Points on a hilly landscape, in no order, each with its height.
From any point a climber steps to the highest of the 6 points nearest to it. It stops when none of these is higher. Distance is the straight distance between rows; heights are no part of it.
sifo: [122 111 155 153 115 107 116 115  81 108 149 129 134 119 115 110  93 117
 137]  h=24.2
vukeb: [166 107 105 112 124 131 149 121 147 126  94 142 108 163 145 122 161 151
 102]  h=48.7
Teb: [173 117 105 113 144 155 108 104 134 142 106 147 120 166 143 122 194 152
 114]  h=37.3
Poda: [ 99 180 157 173 137 137 127 176  94 197 182  80 141 116 107 192  94  86
 201]  h=10.1
Keri: [121 120  89  88 115 108 203 137 212 118  92 136 104 144 169 123 137 157
  91]  h=42.0
Noli: [156 100 109 119 113 123 149 123 135 109  98 139 106 151 138 114 141 148
 103]  h=27.8
mifuz: [ 98 186 166 171 146 147 117 172  99 191 176  83 142 118 105 181 105  87
 193]  h=18.8
Kuli: [108 149 168 165 135 117 112 125  77 137 173 111 148 122 111 132  89 101
 171]  h=16.7
dob: [122 181 160 151 171 173  74 131  98 149 157 113 153 127 108 133 166 110
 162]  h=58.4
vozov: [149 109  98 103 115 124 174 132 172 123  89 141 103 157 155 124 147 154
  93]  h=31.4
pag: [108  77 135 121  86  93 114 115  93  98 135 144 122  79 108 124  45 112
 106]  h=51.6
dosur: [116  82 141 133  94  95 119 117  93  97 134 141 122  96 110 118  64 115
 111]  h=46.7
zam: [116  93 148 141 105 101 118 115  82 101 142 136 124 107 112 116  69 117
 124]  h=38.1
Pur: [101 175 174 168 142 138 112 148  90 163 178  94 154 124 108 155 104  96
 184]  h=26.0
zifa: [115  74 110  98  68  95 128 137 139  93 101 140 120  65 110 127  49 113
  81]  h=56.1
ras: [133 141 160 159 140 137 101 118  83 125 154 121 149 135 113 115 126 116
 150]  h=53.2
Lov: [171 114  99 101 141 151 124 107 155 151 100 148 111 173 153 129 192 156
 104]  h=21.1
ven: [100 180 167 171 144 134 119 160  91 179 181  87 150 119 108 170  96  90
 193]  h=15.3
zozoz: [139 118  93  92 122 120 192 133 199 129  89 139 102 161 166 129 153 156
  94]  h=37.1
lipev: [117  96  87  92  83  92 164 145 190  86  80 132 113  85 137 123  86 135
  87]  h=51.3
tilo: [109 136  93  84 123 107 216 130 229 130 107 139 110 153 182 126 144 158
  92]  h=35.5
Nim: [136 164 143 138 174 173  69 115 102 139 145 125 155 130 113 122 187 128
 151]  h=60.1
kufav: [109 134 166 165 126 111 116 121  75 127 172 118 146 120 112 125  84 108
 164]  h=16.8
puti: [173 112 102 109 132 143 133 112 142 139  98 146 110 169 144 120 180 152
 104]  h=29.2
Suv: [ 96 168 169 174 140 120 125 152  86 170 182  91 149 121 107 164  86  89
 192]  h=9.1
rikur: [157 115  97  95 131 137 164 122 182 148  92 148 104 174 161 130 177 159
  97]  h=24.6
kudib: [131  88 135 137 101 104 125 118  95  95 124 137 119 113 115 111  88 124
 114]  h=35.7
tasid: [ 98 134 166 161 128  99 121 120  75 135 178 116 145 110 113 137  66  99
 173]  h=4.5
Bipo: [159 120 129 138 129 138 109 109 102 117 121 136 127 152 124 109 154 135
 120]  h=45.3
sisek: [110 178 173 165 153 148 100 139  93 154 172 103 156 125 109 142 127  99
 176]  h=43.5
nem: [168 127 116 123 148 157  91 100 119 136 117 142 130 156 134 116 189 144
 122]  h=50.5
tezi: [120 175 141 130 196 187  56 122 106 144 148 126 150 114 104 134 202 132
 162]  h=60.3
kado: [120  77 113 108  79  99 136 134 136  85  96 143 113  84 114 120  69 126
  90]  h=54.4
guzim: [116 104  81  90  94  96 182 147 200  94  82 131 109 105 152 123 103 142
  88]  h=44.0
Mep: [123 122 161 160 121 114 114 116  81 114 155 127 138 128 112 112  96 117
 145]  h=28.6
lom: [126 111  89  93 108 105 191 141 196 108  83 135 104 135 160 122 127 150
  93]  h=58.0
fafem: [167 113 116 127 131 145 116 113 118 125 111 142 122 158 134 112 167 142
 113]  h=38.8
Muv: [127  77 113 110  87 103 142 133 135  87  99 140 112  99 117 117  83 130
  93]  h=51.5
vez: [132  96  95 103 102 104 177 140 174 100  81 137 102 126 144 120 116 146
  91]  h=36.7
luduz: [153 145 124 126 171 169  67 103 107 141 131 139 144 140 123 119 203 143
 139]  h=59.1
zof: [118  86  90  90  72  93 148 148 180  90  83 132 116  73 127 123  67 122
  78]  h=54.1
Lop: [125 161 164 159 151 151  92 124  87 136 159 116 155 135 112 122 136 112
 159]  h=52.6
Tilav: [134 165 131 121 194 181  53 110 109 147 143 132 151 125 113 128 212 139
 156]  h=61.4
Pab: [101 188 172 170 151 150 105 159  95 178 176  86 148 121 105 167 118  91
 187]  h=29.6
savu: [132  88  97 103  94 100 165 141 159  91  85 137 103 112 133 118 104 141
  90]  h=40.0
Nozig: [ 94 137  87  86 121 100 217 130 238 119 109 139 114 135 187 122 134 154
  92]  h=32.1
Zafu: [157 137 131 136 152 157  86 109  99 130 132 136 143 147 126 113 179 135
 133]  h=56.6
Seri: [ 85 145  94  84 127 102 223 124 246 130 126 141 117 144 191 121 144 157
  90]  h=32.5
Sivuv: [104 192 170 163 164 167  89 156 102 176 166  96 150 118 101 160 139  99
 178]  h=45.4
bura: [144  93 120 129 104 114 137 123 112  94 106 140 113 129 122 110 112 137
 106]  h=29.7
Meva: [151 112 137 142 123 128 114 115  95 108 129 135 128 142 121 105 131 131
 121]  h=35.4
gunab: [149 146 114 114 188 174  59  98 116 146 133 141 143 133 123 124 219 147
 147]  h=59.2

For each start below, name the point where the climber stops.
lipev | zifa
sisek | Tilav
dosur | zifa
kudib | zifa
zam | zifa

Call two points neighbours if one is among the 6 nearest of the other. Go from one point of each pair to the other, from neighbour to neighbour, staying as high as possible. Name the lowest point that can't be avoided.
vukeb and Tilav | fafem
ras and Tilav | Lop
lom and zifa | guzim
